Points, in no order, along strands that fork, close into loops and pass close to each other.
Two points are linked if the straight distance between their rows is under 41.1. Some points are linked to none.
Kis: [-16  25 -26  -7  32 -18   1  21  57   4  -1  -4  -3 -32]
rer: [-10   7  33 -33 -29  25 -20  37 -10  -7 -31  -8 -31   1]
Buni: [ 19  21  36  34  16 -30  41 -17 -20  11  39   0  24  34]
Tora: [ 19  17  39  28  -8 -17  37 -10 -28   1   9   4  14  47]
puf: [-10 -30 -28 -39  13  31 -33  -2  12   7   7   0  -2 -37]
mefu: [  7  23  17   5  12 -15  19   1   5   8  17 -13   0  28]
bug: [-10  -2  33 -23 -56  21  -5  35 -33  -9 -63  10 -23  10]
tokan: [ 23  16  43  43  -4 -23  45 -19 -37   1  24   8  23  42]
Domad: [  4  -1 -19  19  18 -16   5 -30  -2  10  37  -6  12  12]
Dadof: [ -5   7 -35   7  27 -22   1 -15  25  14  29  -4   8 -10]
sorud: [  7  -7  15 -16 -30  22  -5   3 -15  -8 -26   7 -10  18]
moz: [-27 -15  40 -38 -50  36 -23  52 -36 -12 -65   2 -33 -22]
Ruri: [  7 -36 -23  -9 -20  27 -26 -29 -22  -2   1   8   6  -1]
zibi: [  4  30  12  22  34 -36  33   2   7  18  33  -5  10  17]
roke: [-11 -78 -25 -37   1  57 -42  -6 -26   4  -6   8   3 -45]
zapi: [  5  -4 -13   6  10  -6  -2 -24   1   3  23  -5   7  14]
gogem: [ 10 -32  -9  -5 -24  27 -16 -24 -24  -5  -8   9   6   6]
duv: [ -8  30 -20  23  43 -45  29  12  48  14  19   1   8 -17]
Vis: [-15 -10  31 -29 -49  29 -14  39 -29 -12 -58   6 -25  -3]
selap: [ -6 -77 -39 -32  -4  49 -47 -24 -28   2   5   8   4 -47]
kotu: [ 17  -4  13  19 -19   4  15 -20 -25 -10  -6   5  10  37]
moba: [-15  17 -39  13  37 -26  -5  36  87 -15 -18   9   1 -63]
deliv: [ -4  34  -2  20  40 -45  35  10  28  18  28  -5  13   2]
fuzaf: [  8  -4  -3   4  -3   3  -1 -23  -9   1  15  -1   5  22]
peki: [ 11  13  29   2 -22   1  13   4 -16  -9 -15  -3 -10  36]
likep: [  1   9 -25  21  28 -29  10 -25   6  12  39  -3  17  -2]
geve: [ -1 -39 -46 -18   6  20 -38 -30  -7   7  21  -1   5 -27]
Femuz: [ -2  23  34 -14 -15   2  -1  25  -1  -2 -14 -12 -28  20]
kemu: [-12  31 -10  -7  28 -21   6  18  40  10   7 -12  -4  -8]
Gavo: [  7 -36 -35   2 -10  14 -28 -48 -27  -3  19   1  13  -5]
zorub: [ -6  27 -28  30  44 -48  26  21  61   2   5   6   6 -35]
tas: [-32  -8  49 -37 -42  36 -32  57 -28  -8 -49  -7 -40 -30]
lino: [  6  23  43  -2 -28  -2  10  21 -13  -9 -26  -9 -20  34]
belur: [  0  16  16 -16   1   5  -7  13  11   0   0 -10 -16  12]
Vozi: [ 16  -3   8  53 -31  -2  38 -51 -55 -16  -5  16  37  34]
sef: [ -1   4   6 -22  -1  15 -11   7   7   1  -1  -8 -10   8]
laref: [-17  19 -35  -3  32 -20  -7  30  70  -1 -12   4  -1 -54]
ruli: [ 13   2  21  10 -22   5  15  -9 -21  -7 -15   0   2  39]
gif: [ -2  -6 -16 -25   6  16 -18  -1  11   8   8  -2  -6  -8]
guz: [ -2  29   4  -6  21 -15  10   6  21   9  17 -10  -6   8]
mizod: [ -2 -62 -45 -23  -3  36 -48 -33 -23   3  16   6   7 -36]
Kap: [ -8   4 -25 -15  19  -3  -7  -8  23  13  18  -7  -1  -6]
Mibu: [  8  30  22  32  30 -41  39  -4  -5  20  42  -1  21  22]
pigob: [ 18 -10   0  47 -27  -3  25 -50 -53 -20   3  11  32  27]
ker: [  0  -2  26 -30 -27  26 -17  23 -13  -4 -29  -3 -21   8]
didif: [-20   1  38 -40 -28  34 -30  52 -13  -8 -33  -9 -37 -20]
mev: [ 14 -13  -2  21 -15   6   3 -35 -24  -7   6   1  13  24]
neto: [  4 -28 -36  -2   7  11 -23 -32  -8   3  27  -3   7  -8]
kezo: [ -7  17 -33  29  39 -38  10  32  85 -15 -19  11   7 -59]
lok: [ 15  21  30  14   3 -15  27  -2  -9   1  10  -6   2  37]
sav: [  9 -17   4  -5 -26  21  -7 -13 -18  -7 -15   5   0  20]
pefer: [ -5  28 -25  31  45 -45  19  29  76  -7 -10  10   5 -45]

A piece is all that can be reached along the links. How many separate loops has the piece of each point below (a circle has one, a figure eight two, a Y none), and how many tips (points with one link)?
Dadof => loops 1, tips 0
lok => loops 1, tips 0
ker => loops 0, tips 2
Vozi => loops 0, tips 2

Name the points in between on the shortest way along the links from the first point to the second, in order.
ruli; zapi => kotu mev fuzaf
mizod; Ruri => geve neto Gavo
didif; Gavo => rer ker sorud sav gogem Ruri
duv; kemu => zorub pefer kezo moba laref Kis
bug; ker => Vis moz tas didif rer
